Points, in no order, along strands that fork, close into loops and pass close to each other.
Points whose rows are less than 53.8 apart are linked; no others are. Some points are linked to none.
(249): [ -6 -32  10 -18  54  -9  16  33 -43  29 -17 -40]
(30): [ 35 -15  -3   7  20  33  -2  40  39 -10  -9 -31]
(74): [  9  -2 -26  15  11  23  -9  27 -11 -27 -35   8]
(95): [ -3  -8 -24   1   3 -34 -20  26 -40  -4 -11 -12]
(507): [  6 -36  45 -34  20  -7  29 -29   3  35 -31   2]
(382): [  5   3 -32   1   4 -29 -40  33 -24 -21   0 -29]
(618): [ 18  13 -28  14   6  11 -30  44  11 -26 -13 -42]
(221): [ 40 -16  39 -63  38   8  -8  -2  64   5   2 -41]
(125): [  9 -31  54 -63  31 -31   7  -6  -1  16  -3 -32]
(299): [ 34 -36  31 -16  -7 -13  -9  30  20 -12  19 -31]
(157): [ -7 -32  18  -7 -23 -47  22 -11 -26  50   7 -13]
(140): [-10 -17   2  11 -34  -6  31 -11  -9  32 -11  18]
(350): [ -5 -24 -13  -4  35 -16  10  39 -57  18 -23 -28]
(379): [ 30   9  -2  25  26   4 -10  54  46  14 -11 -64]
(348): [ -1  19 -28  11  -1  -4 -67  18   1 -47   6 -16]
(363): [ 23 -26   9  -5 -20 -30 -13  29   1 -13  19  -6]
(417): [-17  29 -25  30  23  49 -33   1 -18 -46 -35  33]
(571): [-16 -30   7  -6 -26  11  52 -38 -12  59 -20  -9]
(433): [ 23  22  21  19   7  60  36  15  18 -35  -3  63]
(576): [-39  23 -45   0 -50  -1  22 -51  10   9  46  14]
(42): [-25 -20 -25  -1 -42  -7  45 -29 -23  57  -1 -16]
(26): [ 32 -16  15   4  20  60  22  28  39 -29  -4  27]
(535): [-25  19 -22  22 -28  -2   0 -20  -9  -1  -8  35]
(277): [ -4 -38  16 -13  49   8  33  -8 -32  45 -48  -4]
(253): [-17  52   6  37  14  32 -38 -26  -5 -44  20  51]
(634): [ 37  -7   6  13  27  23  -7  42  55   6  -6 -51]
(422): [-35  24 -36  16 -43  12  20 -34  -7  15  -1  23]
(482): [ -5  21  -2  14 -23   5 -17   1   5 -35   9  43]
(565): [ 13 -41  52 -41  11 -39   3   2  -6  18   9 -29]
(375): [-20  11 -25  17 -23 -21 -16 -11 -15  -3  -5  28]
(180): [-23 -15 -30  -4 -58 -12  37 -35  -5  43  21  -5]
(222): [ -9  75   8  24 -24   8   8 -52  19 -24  59  49]
(590): [ 44 -18  39 -26  24   7  -9  17  68   4  11 -56]
(587): [ 21  12 -18  19  15  -2 -19  57  22  -2 -10 -64]
(524): [ 12 -24  42 -83  48 -21  16 -12  11  20 -16 -22]
(102): [-20  41  -6  24  -7  21 -20 -15  -6 -34   2  49]
(149): [  7 -40  21 -22  49   2  21   7 -23  30 -31 -16]
(345): [ -8  16 -25  20   9  32 -16  13 -15 -36 -34  28]
(651): [ -7  22 -12  13  -8   0 -51   5   5 -52  16  21]
(678): [  9   8  16  12 -29   9  10  12  12 -26  13  46]
(162): [ 12   3 -29  11   8  17 -24  35  -3 -33 -22 -16]
(254): [  1  31  17  18 -39  14  28  -7  13 -13  24  54]
(395): [  3 -38  36 -18   1 -38  13   0 -25  32  -1 -16]
(625): [  5 -12  -7   3 -27 -46 -19  15  -9  -9  14   9]
(403): [-18  75   2  35  -8  19  -4 -62  10 -18  51  46]
(629): [-19 -23   0  -1 -29 -35  31 -18 -28  59  -2 -14]
(518): [-22  62  12  46  12  26 -26 -47   0 -30  38  52]
(236): [-10 -33  30 -17  -2   0  45 -38  -8  55 -31  -5]
(166): [ 25 -11  30 -88  52  -6   3  -4  39  16  -6 -38]
(205): [ -2   6 -31   3  -4 -32 -56  18 -14 -33   8 -11]
(10): [ -6  56  14  19 -33  11   8 -21  13 -27  35  59]
(611): [-16  28 -16  28  22  38 -57  -3 -11 -54  -8  19]
(536): [ 38 -30  34 -21   9  -1  -9  25  41  -4  16 -49]
(332): [ -3 -37   3   1  45  24  42  -8 -29  48 -58   7]
(262): [-12   4 -18  10 -29 -43 -20  -4  -9  -3  11  22]
(411): [ -9 -14 -20  -1  19 -32  -4  35 -59  13 -18 -23]
(349): [-27   3 -37  -5 -64 -10  33 -41  12  22  46   6]
(508): [-46  33 -48  12 -33  10  11 -58   5   6  30  19]

A piece is two or more points that can be reached from each other along the links. Count, over all rows, the pieces, the separate loops (a circle has one, a figure eight two, a Y none), the forks (points with three links) and the tips (points with one).
pieces -> 3
loops -> 2
forks -> 2
tips -> 4

A fork is a point with three links, a tip a point with one. Leave the first point through the second and follow the links. Name the first fork or tip that comes.
(10) / (222) -> (482)
(350) / (249) -> (332)
(524) / (125) -> (42)
(74) / (162) -> (30)

A tip is a point with one link. Name the tips that can be reached along the links from each point below, in the order of the rows.
(403) -> (332)
(618) -> (30), (611)
(157) -> (507)

Name the points in between on the shortest way along the links from the first point to the second, in order.
(277) / (350) -> (149) (249)
(254) / (253) -> (678) (482) (102)
(571) / (422) -> (42) (180) (349) (576) (508)
(524) / (536) -> (166) (221) (590)
(205) / (102) -> (348) (651) (482)
(634) / (162) -> (379) (587) (618)
